Each row is a point on a landscape with many valleys, with its height.
From any point a ball rolls to the lowest of the 2 points nearest to it. It stops when none of these is lower. Distance is the straight distance between rows; heights are no part of it.
Q_381: [ -6 -20  18 -12   5  26 -13  24  -8   1 -12   3  10   1 -10   2 -10 -12
  26  -8 -11  -9  11  16  -8  19]  h=41.3
Q_384: [ -1   5   5  -1  -9  22  13 -10  15 -11   8  -4  13   7   1   5   8 -17
  -2 -25   5   2  10   1   9  -1]  h=30.5
Q_382: [ 16  10 -21  -1   6 -29   2 -16   0  19   2  23  -3  10  -1  -8   1   8
   7  16  -2  -3  -4   4   5   2]  h=64.3
Q_80: [ -4 -17  -5 -11 -22 -20  14   7  -6 -13 -17  14  -9 -29 -20  -7   6  10
 -14  11  22   2  -4 -36 -23 -19]  h=44.3
Q_123: [-13  -5  -7   6   4  13 -10  -4   1 -18  29  -5   6   9  -5  13  18  -4
  14  10   2  -4   8   7  26  30]  h=54.1
Q_111: [-11 -17  -8   1  -8  19   9  -4   3 -26  25   2  18  -7  -7  14  23 -16
   9  -6  12 -19  16   3  19  23]  h=54.4
Q_759: [ 11 -11 -22  14  -9  -4  36  -5   4   8  10  24   7 -25  -7  -6   5   8
  -6  -4  25 -15  -1   4 -12 -23]  h=39.2
Q_735: [-25 -14   5 -27  -9 -14   2  -5 -17 -31   0  -4 -18  -5  -8  -3  26 -10
 -12  21  15   5   5 -24  12  11]  h=58.1
Q_337: [  1   1  -6  -5   4 -16  11 -33  -7  -4  17  10  -5  17  -6   7  26   4
  -4  -3  22  13  -5   2  31   4]  h=42.0
Q_484: [-16 -20  -4  -7  -6  -9  -9  19  -1 -24 -21  -3 -12 -26  -4   0   0   1
 -17  15   5  -6  10 -29 -18   0]  h=65.5
Q_900: [ 21  22  -2  10 -11 -17  25 -14  -5  19  -2  22   4   8  -4  -2  -1   7
 -10 -13  21  18 -17   1   2 -25]  h=79.2
Q_77: [ -5 -21 -27  10   0   1  12  -1  14 -11  19  17   7 -17  -5   1  12   0
   8  11  11 -29  17   8   2  12]  h=32.7
Q_676: [  5   0 -18  21   1  10   3   3  10   3  -5  10   1 -18   8  -6 -16  14
  -4  -3 -16 -16  -1   6 -18 -12]  h=33.8
Q_508: [ -1   2   0   3  -4  19   1  -1   7  -4   2   0   4   3  -2   3   0 -12
   7 -15  -3 -10   9   5   1   2]  h=34.1
Q_787: [ -8   5   0  14   7  24 -26   3   2  -5  26 -19  -2  14   4   3   6   0
  12   9 -19   6   6  14  10  15]  h=66.0
Q_839: [-21  -7  -6  -1   7   2 -13  -7  -3 -24  24  -4  -1   8 -10   5  28  -2
   4  18   3   0   9  -1  31  28]  h=55.7
Q_211: [-10   3  -1  -2  15 -39  -4 -12 -13   3   3  -4 -23   7   0 -15  21   9
  -8  39  11  18 -17  -7  11  -6]  h=62.4
Q_457: [  7  -1 -29  23   4  -7   2  -7  11   1  19  13  -1 -12   1  -5   1  16
   6  21  -5 -15   3  17  -5   1]  h=39.3
Q_860: [ -3 -13  -9   2 -19  -6  24  11   5 -12 -16  14   7 -37 -16  -7  -1  16
 -18   1  18  -4  -6 -33 -30 -24]  h=39.0
Q_447: [  6  20  -3  18  -4  21   1 -23  12  -3  29 -14   1  20  10   9   5  -2
  -2 -14  -1  11   5  16  14  -3]  h=63.5
Q_983: [ 11   2 -16  21  -7   4  30 -12  13   4  13  13   3 -12   3  -2   8   8
 -10  -6  16  -5   1   6  -4 -16]  h=36.4
Q_559: [ -6   5  25 -17  14   5 -25  -3 -12   0  -7 -14  -6  26  -1   9   8 -16
   2  -9  -8  18  -6   3  25  17]  h=7.1
Q_898: [ 22  29 -12  13   3 -20  -5   6  -3  27 -15  12   5   1  15  -4 -38  16
  -4   1 -22  -7 -18  10 -19 -15]  h=50.6
Q_950: [ 11   8  17   6  -2  32 -18  11   0  12   9 -28  -3  16  14  -4 -17  -4
   4 -18 -25  17   6  18 -11  -5]  h=36.7
Q_336: [-22 -16 -14  15   5   3 -17  14  10 -22  15  -8  -5 -15  -4   0  13   4
  -1  23  -7 -10  10  -5   1  15]  h=51.4
Q_677: [-16  -5 -14  19  14 -24  -7   1   8  -3  12   0 -18 -14   0 -13  16  25
   0  38  -3   1  -4 -10  -7   4]  h=46.4
Q_973: [  3  -2  14   3  -2  30  -8   6  -6   7  11   0   5  11   3   1 -12  -6
  22 -14 -11  -5   7  33  -1   5]  h=73.0
Q_22: [  2  -8   6 -14   3   2  -5  20  -7  -3 -34   4   9 -10  -4   6 -23  -9
   7 -15   0 -17   5  -9 -16  -2]  h=7.2
Q_314: [ 12   9  21 -19   5  -2 -14   3 -15  14 -35   0   7  14  -1  11 -23 -10
  11 -24   0   6  -6   3   1   4]  h=80.7
Q_935: [ -5   4  29  -8   2  34 -20   0  -9   0  22 -18   6  24   0   2  11  -5
  14 -15 -12  21   3  22  20  21]  h=7.4
Q_848: [ 22  15 -19  22 -11  -7  31 -14   3  22  12  21   1 -11   6  -4  -8  12
 -10  -4  10  -9 -10  19  -9 -27]  h=33.7
Q_456: [-16 -16  -4  -9  -8 -13   3  -7  -6 -25   4   7 -10 -11 -10  -6  20  -5
 -12  18  16   0   9 -21   4   4]  h=55.3
Q_193: [  7   7   6  -3 -14   1  27  -1   9   1 -22  -2  13  -6   2  -2 -18  -5
 -18 -29  15   3  -9 -19 -13 -26]  h=77.4
Q_89: [ 13  20  21 -10   3  -4 -14   2 -13  15 -30 -10   1  23   7  12 -20  -9
  -1 -27   1  20 -13  -2   1  -1]  h=80.3
Q_703: [ 24  10 -26  19  -2 -13  21 -20   6  19  22  20   4  -4   3  -4  -4  13
   0   7   7 -10   0  23  -1 -15]  h=35.2
Q_758: [  4  -5  26 -11   0  36  -7  16  -7   5 -16 -13   9  10   1   0 -15  -7
  11 -28  -8   6   7   9 -12   1]  h=82.0
Q_328: [  3  -3  -6 -10   8  -7 -11 -11   1   0   5  13   3  12  -2   5  11  -4
  10   3   0  -4   1   8  20  13]  h=66.7
Q_371: [  9 -14  24 -11  14  26 -24  41 -15  10 -28 -23  -1   4   8   7 -20   1
   9  -7 -20  17  13   3 -27   8]  h=27.5
Q_882: [ 15  14  -9   2   3  -9  -5  -5   5  13  -7  15   0   8   7  -1 -11   2
   6  -3  -5  -7  -7  13  -5  -6]  h=46.6
Q_267: [  4  19  -4  15   8 -22 -15 -13   1  14   5  -3 -17  17  11  -4   2  10
  -7  14  -5  15 -10   4  12  -5]  h=44.0
Q_893: [-12 -12  15 -10   5  23 -11   3  -8 -17  14  -6   7   9 -10   9  18 -14
  14  -8   1   1   6   1  27  32]  h=69.7
Q_532: [  6  10  20  -5  -2  23  -8   6   5   7 -11 -30   3  19   9   3  -5 -11
  -3 -24  -9  24   0  -1  -1  -5]  h=21.7
Q_733: [ 10  -4  22 -19   0  21   5  -5 -11  24   7   9  10   9  -3   7 -16 -11
  29 -17  -9 -22   6  48   5  11]  h=47.4
Q_686: [ -3 -19  13 -15  10  21 -19  26 -10   6   0  11  12   3  -5  -3  -8  -4
  36   8 -20 -13  11  25   0  28]  h=44.7
Q_231: [ 20  21  -8   7   0 -11  -2   6  -2  24  -4  14   2  -7  13  -4 -44  12
   3  -8 -26 -22 -15  23 -24 -22]  h=48.9
Q_229: [  1  11  -8  14  -5   8  11 -11  15  -3   7 -10   0   0   7  -4   5   2
 -14 -10   3  10   2  -5   0 -12]  h=47.5
Q_292: [ -7   2   4  12   9 -16   2   7   0  -3 -10 -24 -18 -15   7 -15   6  18
 -32  22   2  20 -17 -27 -18 -13]  h=65.6
Q_148: [  4   1  -8  -1  -5   0  22 -26   1  -7  13   7   6   7  -3   6  18  -1
 -12 -11  23   8   6  -2  20  -1]  h=40.7
Q_282: [ -2 -13   1   1   3  28  -8   7  -5  -7  24   5  13   5  -8   4   4 -12
  26   1 -14 -20  13  24  14  27]  h=50.2
Q_43: [ -7 -11  23  -8  -2  35 -10   4 -11  -5  10  -3  15  13 -10   4   6 -16
  22 -18  -1   2  10  18  20  25]  h=71.1
Q_675: [  0  -1 -17  19   6 -21  -3   4   8   8  -7  15  -7 -18   2 -10  -2  23
  -6  21  -5  -3  -6  -8 -12 -10]  h=56.0
Q_998: [-21  -9   8  -9  -7   6   5  -7   0 -35  16 -16   0   6  -4   6  25 -12
  -6   0  14  11   8 -22  22  15]  h=67.1
Q_643: [-12  -7  28 -28   5   3 -14  10 -13 -15 -26 -34  -9  15   1   6   5 -23
 -16  -5   1  20  -4 -25   6   6]  h=18.1
Q_58: [ -1  11 -15  24  -3  -1   9 -18  12   1  18  -1  -8   4   6  -3  15  13
 -11   3  13  15  -2  -1   5 -12]  h=45.9
Q_166: [ 11  21  -6   8  10 -18  -8 -23   0  14  16   5  -9  24   7  -1  11  10
   2   9  -3  11  -8  16  20   2]  h=43.2
Q_948: [ 16  17  -6   7  -9  -9  26  -1   0  16 -13  20  11  -5   3   1 -19   1
 -10 -19  12  -8 -11   2 -13 -24]  h=29.4
Q_690: [  7  -6 -28  19   1  -4   8   3  10   4   4  21   2 -24   7  -9  -8  12
   3  10  -9 -22   6  12 -12  -8]  h=38.3
Q_574: [  5  11  -1  11   6   9  -7 -18   1   4  15  -2  -2  18   5   4   5  -6
   6 -13  -6   7   1  19  19   2]  h=64.1
Q_443: [ -6 -11  30  -8  -2  35  -8  11  -6   4  11  -4  12   7  -1  -1  -3 -12
  22 -19  -7  -2  13  28   3  18]  h=72.1
Q_209: [-13 -10   5 -14   0   1   0 -11  -6 -23   9  -2   4   6 -10  10  24 -14
  -1  -3  11   3   7 -11  29  18]  h=66.1
Q_279: [ 11   0  19   1   0  35 -15  22   1   8  -8 -34   3  12  14  -2 -18  -1
   6 -21 -25  22   4   8 -20  -4]  h=34.6
Q_817: [ 13   6  12  -2 -11  26  12  -3   1  24  12   0   1   0   8   8 -30  -9
   9 -24 -15 -26   1  38 -11 -19]  h=74.2
Q_836: [ -2   4  10 -11  -7   8  12 -14   6 -12  -3  -5   4   9  -3   4  10 -16
  -7 -21  15   8   5 -13  12   0]  h=27.0
Q_387: [ 16  14   9 -12  -1  -5   2   8  -9  25 -26   9  16   5   7  10 -39  -7
  17 -21  -3 -18  -9  14  -9  -7]  h=22.4
Q_359: [-19 -10  23 -39   1  -6 -17  10 -23 -22 -27 -16 -14   8  -9   4   4 -24
 -13   1   5   7  -6 -30   9  12]  h=25.1
Q_9: [ -7   5  17   0  -4  36  -6  -5   1  -5  19 -20  10  20  -1   8  10  -9
  12 -20  -6  17   7   9  13  13]  h=13.2
Q_127: [ 11   6 -18  23   2 -23   7  -7   3  14   3  18  -7 -13   3 -10  -1  21
  -5  18   6   8 -10  -2 -11 -18]  h=54.2
Q_38: [ 14  -3 -18  -2   4  -1   6   0   5  19  13  15   8  -7   3   2 -19  -2
  22   7 -25 -41   8  38 -10   4]  h=43.8
Q_547: [ 11  13  -9  23  -8  -3  20  -3  10  11   1   4  -1 -10   4  -8  -6  23
 -20  -6   9  18 -13 -17 -17 -29]  h=51.5
Q_226: [ 10   2 -27  22   4 -17   7 -20   8   8  21  15  -6  -5   4  -5  12  24
   6  24   7  -6   4  18   2   0]  h=37.4
Q_938: [  2  17  -6  18   5 -12   3 -18   4  10  12  -1 -17   8   5  -5  15  14
 -12  13   6  21  -8  -2   8 -14]  h=45.0
Q_845: [ 10  -3 -12   2  -3 -22  15  -6   1   7  -4  24   1 -10  -8  -3   4   7
   2   9  18  -1  -3  -9  -3  -9]  h=38.1
Q_819: [-30 -15   0   3  -1  -7  -3   8   4 -30  -1 -17 -16 -24  -3  -8  21   5
 -19  31   4   0   7 -25 -12   5]  h=73.2
Q_786: [-11   8   2  17  11  17 -25  12   6  -4  14 -33 -12  10   9   0   9   2
   0  14 -21  19  -1   1   6   9]  h=67.5
Q_409: [ 13  -3  11 -15   4  13  -2   2  -9  19  -8   7   7   7  -2   5 -22 -12
  28 -18 -11 -22   1  32   0   7]  h=49.0
Q_985: [ -7   7  20  -6  12  21 -30   1  -6   2  10 -22  -2  26   0   7  12  -6
  11  -1 -14  22   0  12  23  18]  h=0.9
Q_803: [  0 -10  13   0  -9  39   8  18  10   2   2 -15  10  -4   5  -1 -17 -12
  11 -29 -12 -15   8  13 -15  -6]  h=83.9
Q_152: [  9   3  13  -6 -11  19  28   0   5  15 -13   4  10  -5   8  12 -28 -17
   0 -40   2 -23  -3  10 -10 -20]  h=75.7
Q_353: [  1  -7  -9 -13  -1 -49   0  11 -12   8 -20  17  -8 -15 -13 -10  -6  14
   0  30  10   0 -12 -24 -15  -8]  h=27.9
Q_606: [ 15  17 -12  20  -7 -13  10  -1   4  16   0  15  -3  -6   4  -5 -10  15
 -12  -2   6   9 -15  -3 -14 -24]  h=52.8
Q_704: [  0   9   7 -12  -4 -30  -3   8 -12   3 -28   4  -5   2  -2   2  -9  -1
 -17   0  16  13 -11 -27  -7  -9]  h=28.0
Q_827: [ -7   0  17 -25   0 -22  -4   9 -17  -8 -31 -11 -10   3   1   1  -2  -8
 -27   4  10  21 -12 -34  -4  -7]  h=31.0
Q_258: [ 11  11  10  -6 -13  10  30  -3   2   9 -17   1  14   1   6   5 -22 -12
  -8 -40  12  -7  -6  -2 -12 -15]  h=76.5
Q_37: [-21 -14   6  -7   1   8 -12  11   3 -25   0 -16  -4  -1  -7   1  14 -13
  -6  11  -2   1   6 -19   6  14]  h=65.8
Q_13: [  8  -3  -8 -26  13 -21 -11 -13  -3   5  -4  20   7  11  -8   1   6  -5
  15   9  -3 -12   1   4  19  18]  h=65.9
Q_732: [ -1   6  17   0 -10  32  -5   3   8  -5   4 -31   6  15   4   1   3 -13
   7 -31  -9  18   6   3   2   0]  h=18.2
Q_768: [ 12  -3 -20 -19   4 -34  -1 -14  -4  13  -4  26   1   4 -15  -1   7   1
  10  15   5  -8  -2   0   8  11]  h=65.0
Q_737: [ 16  17  -6  -2   9  -4 -12 -33  -1  12  22   2   1  25   4   7   7   4
  11   6  -7   3  -2  30  27  14]  h=44.1
Q_966: [ -2 -20 -27   2   2   7   8   2   8  -3  18  16  14 -13   1   2   4  -8
  17   8  -7 -37  13  20   1  19]  h=37.3
Q_305: [ 20   9 -15   9 -12 -12  35  -3  -1  24   2  26  10 -14   1  -1 -16   8
  -6 -12  14 -11 -12  10 -14 -26]  h=31.8
Q_546: [-13  -3   0   1   7   3 -17  14   4 -13  -8 -14  -9  -4   0   1   7  -7
  -8  13  -7   4   4 -16   1   7]  h=63.7
Q_531: [-20 -20   5 -15 -11 -11   0  10  -3 -26  -9  -9 -18 -25  -8  -9  16  -1
 -28  24  10   3   6 -37 -18  -3]  h=69.3
Q_299: [-16 -14  -9   6  -7  17   7   1  10 -29  17  -4  12  -6  -8   5  18  -9
  -2  -1   5  -7  20  -9   8  14]  h=56.7
Q_612: [ -8 -27 -11 -15 -23 -18   8   6 -11 -19 -14  24 -13 -29 -18  -4  11   3
  -1  16  20  -8   4 -29 -17  -7]  h=48.3
Q_364: [ -3  -2  31 -26  10   5 -20   5 -13  -3 -20 -23  -8  21  -3  11   5 -18
  -6 -11  -1  23  -5 -14  15   9]  h=12.5
Q_93: [-12 -10  -6  13   2   2  -5  10  15 -16  -5 -11  -5 -17   1  -4   7   6
 -15   7  -8   0   3 -21 -14  -2]  h=60.3
Q_821: [ -2 -20 -20  16  -5  10  25   4  16  -8   2  17   8 -30  -2  -5   0   6
  -7  -3   3 -26   8  -4 -13 -10]  h=18.8
Q_284: [  9  13   1   8  -7 -10  20 -11   2   8  -3  12  -1   1  -3  -6   6   5
 -14 -11  25  15 -11 -13   0 -22]  h=78.8
Q_385: [  2   1  -9  10  -1  14  -2   5  10  -2  -3   2   2  -6   6  -4 -10  -1
   0  -8 -10  -9   3   5 -11  -4]  h=37.9
Q_563: [ -3   9 -12  18   1   9 -19 -13   6   2  23  -4  -6   9   5   4   4   3
   8   6 -15   1   2  20  15   8]  h=64.8
Q_979: [-14 -26 -11 -16 -12 -20   7  -1  -9 -26  -1  18 -14 -23 -14  -6  25   2
  -4  25  20  -8  10 -24  -5   8]  h=52.2
Q_624: [ -3 -13  14 -10   5  17 -15  30  -5  -6 -30  -7   6  -3  -5   7 -18  -9
  10 -12  -3  -4   7 -10 -16   5]  h=14.9
Q_505: [-21   1  -5  21  11  -6  -7  -8  10 -15  22 -20 -15   2   5  -3  22  13
  -7  26   3   8   3  -6  12   8]  h=70.5
Q_109: [-14  -7   4  10  -9  29   2   6  13 -20  19 -17  14   1  -3   5  15 -11
   1  -7  -3   5  14  -8  10  14]  h=59.0
Q_176: [ 15   8  19 -13   1  18  -5 -19  -6  22  15   3   5  14  -1   5 -16 -11
  21 -19 -10  -7   1  45  12   6]  h=46.1
Q_348: [  7   5  -1   3 -15  -6  29  -7   2   2 -11  10   6  -7  -5   1  -6   0
 -16 -19  24   6  -6 -22  -9 -24]  h=78.2
Q_315: [  6  -1   2 -16   1 -10   4  12  -8   9 -31  15  15  -4  -2   7 -26 -14
  16 -16   5 -28  -1  -2 -12   0]  h=14.0
Q_467: [-11 -21 -19  12  -4   8  14   4  11 -19  11  18   9 -24  -7   2   8  -3
   1   4  11 -26  19  -6  -8   4]  h=27.6
Q_133: [ -9 -11  14 -31 -15 -11   7   1 -10 -21 -19   8  -6  -2 -12   2  10 -13
 -19  -8  17   4   6 -29   4  -4]  h=62.7
Q_102: [  1   0   2   7 -10  29  18   2  15   0   0  -4  12  -9   5   1 -16 -12
   0 -27  -6 -22   8  10 -10 -14]  h=84.8
Q_694: [-11  -2  17 -23  16   7 -22  -3 -10 -16   9  -4   3  16 -15   7  19 -11
  13  -1   0   7  -5   2  37  31]  h=68.4
Q_847: [ 22   9 -12  -5   2  -9   4  -5   3  31   7  14   6  -2   3  -1 -34   1
  24   3 -24 -36  -3  32 -14  -9]  h=45.8
Q_871: [-10   3 -15  24  17 -22 -17   2   5   3   7 -10 -26 -12  10 -12  10  22
 -11  34  -8   8 -11  -7 -11  -4]  h=50.1
Q_185: [-33  -4  -1  11   4  -2  -2  -3   5 -28  20 -28 -11  -2   2  -2  29   5
 -10  28   5   6   8 -19  12  15]  h=69.6
Q_297: [ 21  14   3 -12   6   3  -5 -28  -3  16  12   7   2  21  -3   2  -4  -4
  19 -12 -11  -1  -2  36  25   8]  h=44.9
Q_311: [ -3 -16  33  -7  -9  47   6  26   0  10  -2 -19  14  -1   8  -7 -18  -7
  14 -30 -13  -4  16  20 -21   2]  h=83.1
Q_40: [-17 -16 -10  14   6   2 -12  18  16 -19  -4   0  -6 -23  -4  -5   7   3
  -5  23  -9 -11   7 -15 -11   9]  h=56.1
Q_144: [ 10   7   8   0  -6  17  15   3   2  20  -6   6   8  -1  11   9 -28  -9
  11 -27  -4 -25  -5  23 -11 -12]  h=74.9
Q_302: [ 18  28  -5   5   0 -32 -11  10  -4  29 -18  13   6   0  11  -1 -33  20
 -10   6  -9   8 -19   0 -16 -17]  h=52.1
Q_157: [ -8  -1   1 -17  14  -5 -19 -13  -8  -9   7   1  -3  17 -10   6  16 -11
   9   6  -1   0  -3   1  30  22]  h=67.6
Q_750: [ -3  -1 -11   9   6 -21   2  -9  -1   1   4  14  -6  -5  -3  -5  12  12
  -2  17   9   1  -1  -6   7  -2]  h=40.6
Q_534: [-14  -2  -2  16   9 -13   1   3   6  -8   5 -27 -22 -16   8 -13  16  18
 -25  27   1  12  -9 -21 -10  -5]  h=68.1
Q_178: [-27 -12   5  -6  -3   0  -8  -3   0 -29  13 -21  -7   0  -7   0  26  -6
 -12  17   4   8   8 -24  14  10]  h=67.8
Q_332: [ -7   0  12   3 -12  20   4  -1  20 -23  15 -33  12   5  -1   4  17 -13
  -1 -15   0  15   8 -11  15   3]  h=60.8
Q_232: [  1  -7 -16  19  -3   6  22   6   9   1  -8  18   6 -22   3  -4 -11   8
 -11  -9   2 -19  -7  -7 -21 -17]  h=27.2
Q_814: [ 16  26   9  -7  -2 -14  -3  -2  -9  20 -23   6   8  17   6   9 -18  -2
  -7 -23   5  15 -13  -3   1 -14]  h=79.8
Q_810: [ -4   5   3   5 -15  19  24 -18  20 -19  16 -22  12   7   5   6  18 -10
  -9 -24  12  16  10  -9  15  -2]  h=62.0
Q_808: [ -5 -11  -4   3   1  19   1  -5   2 -12  24   3  13   3  -6  11  11 -12
  19  -1   1 -15  13  16  20  26]  h=52.3
Q_455: [ 16   3   2 -19  -2  -9  13   0  -8  25 -21  16  17   1   0  11 -29 -10
  20 -17   2 -32  -7  15  -5  -5]  h=19.0
Q_712: [ 10  -7  22  -6  12  26 -23  33 -10   6 -19 -35  -3  11  13   5 -20   3
   2  -6 -24  30   4   0 -26  -1]  h=31.1
Q_419: [ 17  22 -10   7   7 -36  -5   1   0  25 -12  15   0   5   9  -5 -16  17
  -6  13  -5  14 -19  -5 -11  -9]  h=53.3
Q_281: [  7   5  13  -8   3  16 -13  14  -5  10 -25  -2   6   8   3   4 -19  -9
  14 -20  -7  -2  -1  10  -7  -3]  h=81.3
Q_541: [-20 -12 -17  13  11 -10  -8  -4   8 -23  24   0  -7  -9   0   0  19   8
   4  35   0  -7  11  -2  12  25]  h=46.5
Q_992: [ -5 -17  26 -14   8  30 -18  39  -6  -5 -27 -23   7   2   0   6  -8  -7
   8 -11 -10  13  14  -7 -21   9]  h=22.1
Q_565: [ -7  -9  -6   2   1 -16 -11  22   1  -9 -25   8  -6 -17  -3  -1  -7  10
 -15  14   0  -3  -3 -29 -20  -5]  h=62.3
Q_608: [  6  -7 -12   3 -11 -11  22   8   3  -3 -13  21   4 -24  -8  -4  -8   8
 -11   0  15 -11  -2 -18 -18 -18]  h=33.5
Q_719: [  3  17 -10  25  18 -25 -16   1   0  17   3  -5 -25  -9  14 -13   3  31
 -16  33 -13  15 -20  -1 -10 -11]  h=53.0
Q_101: [-24 -13   1 -17  13  -5 -19   1  -6 -23  13  -7  -7   4 -10   3  23  -7
   7  26  -4  -3   0  -7  29  33]  h=57.8
Q_695: [ 16   8   1  -7   4   0 -10  -3  -4  15  -9  11   4  10  -1   0 -19  -6
  18  -7 -13 -13  -3  20   2   4]  h=48.2
Q_941: [ -1   1  -5  19   5 -12  -1   9   9  -1 -13  -9 -11 -20   8  -9  -1  21
 -27  16  -7   8 -10 -21 -24 -11]  h=62.5
Q_400: [-19 -10  11 -27 -19 -11   3   1 -16 -29 -15  -8 -19  -4  -8  -4  17  -8
 -18   5  16   6   4 -32  -2  -5]  h=60.7
Q_809: [  9  17   7   4   1   9  -2   1  11   5 -10 -20  -2  13  13   2  -7  -2
 -13 -18  -6  24  -9 -12  -3 -17]  h=25.4
Q_506: [  1  -5  -9  19   1 -11   0  14   7  -5 -18  10  -4 -24  -2  -8  -7  21
 -15  11  -5  -6  -5 -19 -25 -12]  h=59.2
Q_428: [-12 -13   7 -27  -2  -8  -4  -1 -10 -24 -11   9  -3   0 -10   7  15 -15
  -6  -2  12  -1   6 -19  16  14]  h=64.5
Q_66: [ 16  19   2  -1  -2 -10   6   4  -3  19 -25  14  11   0   8   5 -33  -1
  -2 -20   3 -10 -12   4 -14 -14]  h=25.9
Q_181: [  3  -8 -13 -16  -2 -36   1   5  -7   3 -24  29   0 -14 -11  -4  -9   7
   4  14   8 -10  -4 -18 -11  -2]  h=32.8
Q_248: [ 21  12  -9   0  -4  -6   8   3  -1  27  -4  17   9  -5   6   1 -37   3
   8  -8 -18 -33  -8  24 -18 -13]  h=47.3
Q_175: [-22  -8  -3  12  11 -14 -11   7   2 -19   4 -20 -15 -15   6  -9  19   6
 -17  32  -2   2   2 -16  -5   7]  h=70.8
Q_756: [  3   3  -8  23  -7   4  25  -6  16  -1   4  -9   0 -11   4  -9   8  19
 -19  -7   3  15  -4 -13 -12 -26]  h=49.7
Q_988: [-11  -6 -17  12  10 -23  -5 -10   7  -5  16   7 -10  -5  -2  -3  18  18
   3  35   4  -1   1  -2   7  10]  h=43.1
Q_892: [ -6 -13  11  -6   0  23  -8  12   0  -9  -4  -1   9   1  -8   5   1 -15
  17 -14  -7  -5  12   2  -1  13]  h=37.8
Q_213: [  0   3  -3  -9   1 -41  -3  12 -14   9 -24  11  -9  -8  -3  -5  -7  11
 -16  23  10   7 -14 -24  -7  -9]  h=22.5
Q_632: [ -8 -13   3   0   2  23 -20  19  -3   0  10   3   7   3  -3   0   2  -6
  25   5 -18  -8  16  22   4  26]  h=47.7
Q_727: [ 24   7 -29  12   2 -20  11 -26   3  20  26  17   1   2   0  -4  10  17
   6  18   4  -2   1  23   6  -4]  h=36.3
Q_873: [ -4 -14  31 -12  -3  42   0  33  -4   2 -17 -22  14   1   6  -5 -17  -9
  14 -31  -8  10  15  10 -18   5]  h=82.6
Q_287: [-17   1  -6  18   9   4 -19   2   9 -12  15 -33 -16   2  11  -4  12   6
 -12  25 -16  14   0  -5   3   8]  h=69.0
Q_840: [ 20  31   5   4  -6 -23   8  -7  -7  23 -13  14   1  11   5   0 -14   8
 -14 -12  12  22 -18  -3  -3 -19]  h=79.5
Q_651: [-26  -5   5 -16  10 -14  -8  -8 -10 -19   8  -4 -15   8  -5   1  24  -5
  -5  19   9  10  -1 -10  28  16]  h=59.9
Q_528: [  6  12  11   0  -6   8   2 -11   5  -1 -11  -7   1  13   4   0  -1 -10
  -5 -22   6  11  -2  -5   7  -9]  h=28.7
Q_851: [  8  10 -10   1   6 -22   7 -30  -2  11  18  10  -3  19  -4   4  21  11
   1  10  13  13  -5  15  24   1]  h=42.6
Q_168: [ 11  -5 -12 -13  -3 -32  16  -3  -5  12 -13  31   8  -8 -10  -8  -8   4
   6   9  14 -10  -3  -7  -8  -2]  h=35.7
Q_415: [ -1  11  -2  -7  13 -43  -8 -10  -9  16  -2   4 -16  13  -1 -11   7   9
 -10  24   6  16 -15  -8  16   0]  h=63.1
Q_48: [  3  11  20   7  -6  38 -22  -1  -2   6  25 -29   2  21   6  -4  -1  -2
   8 -13 -23  25   6  20   2   1]  h=38.7
Q_23: [ -1 -13  -2   2 -13  27  37   6  18 -11   2  -4  16 -17   2  -1  -9 -16
  -2 -31   5 -21   7  -7 -10 -13]  h=85.8
Q_519: [ 11  24  -9  15  12 -35 -15   1  -2  24  -3   1 -18   1  10 -10  -5  27
  -6  25 -11  17 -23  -2  -9 -12]  h=54.6
Q_261: [ -9  -2  19 -36  -3 -21 -11   4 -25 -15 -33  -4 -11   5  -5  11   0 -16
 -13   4   9   9  -3 -26   4   4]  h=26.1
Q_668: [ 10 -10 -21 -12   6   0   6   1   4  14   9  17  11  -4  -3   5  -2  -8
  26   8  -9 -38  10  25  -2  13]  h=41.2
Q_165: [  9  -2  22   0  -8  30   3   0  -5  19  15  -7   3   9   8   4 -23 -10
  16 -22 -16 -12   5  43 -11 -12]  h=73.7
Q_749: [ 12  16  -4   8   7 -11 -16  -3  -1  14  -4   6  -9  12   6   2  -5   4
   2   4  -5   5 -11   5   4  -4]  h=45.2
Q_863: [-22  -2   4 -12   9 -28   0 -15 -17 -13   4  -8 -17   7  -4 -11  24   1
 -13  29  17  20  -8 -10  17   4]  h=61.3
Q_567: [ -3   8  -1  14 -16  24  16 -18  16 -14  30 -24  11  12   9   6  10  -2
   0 -19   6  12   6   4  17  -2]  h=62.8
Q_163: [  1   1 -13  12  -3   5  18 -15   7  -5  11  10  10   0  -3   5  10  -3
  -6 -11  18  -4   8   3  11  -4]  h=39.1
Q_846: [  8  12 -14  -2   8 -41  -8 -11  -1  20  -5  12  -9  13  -1  -9   0  13
   3  29  -5   7 -11  -4   3   1]  h=63.8

For each start below, name the point where the ball stops.
Q_93 | Q_213
Q_302 | Q_821
Q_519 | Q_213
Q_209 | Q_821
Q_457 | Q_22
Q_606 | Q_983
Q_409 | Q_983
Q_759 | Q_22
Q_695 | Q_983

Call two points neighbours if one is among the 2 nearest of the other. Go from one point of each pair to the other, from neighbour to neighbour, staying as low as possible. Name the highest point that can't be avoided.
Q_985 and Q_213 | Q_827
Q_985 and Q_676 | Q_385
Q_836 and Q_985 | Q_528
Q_22 and Q_983 | Q_759
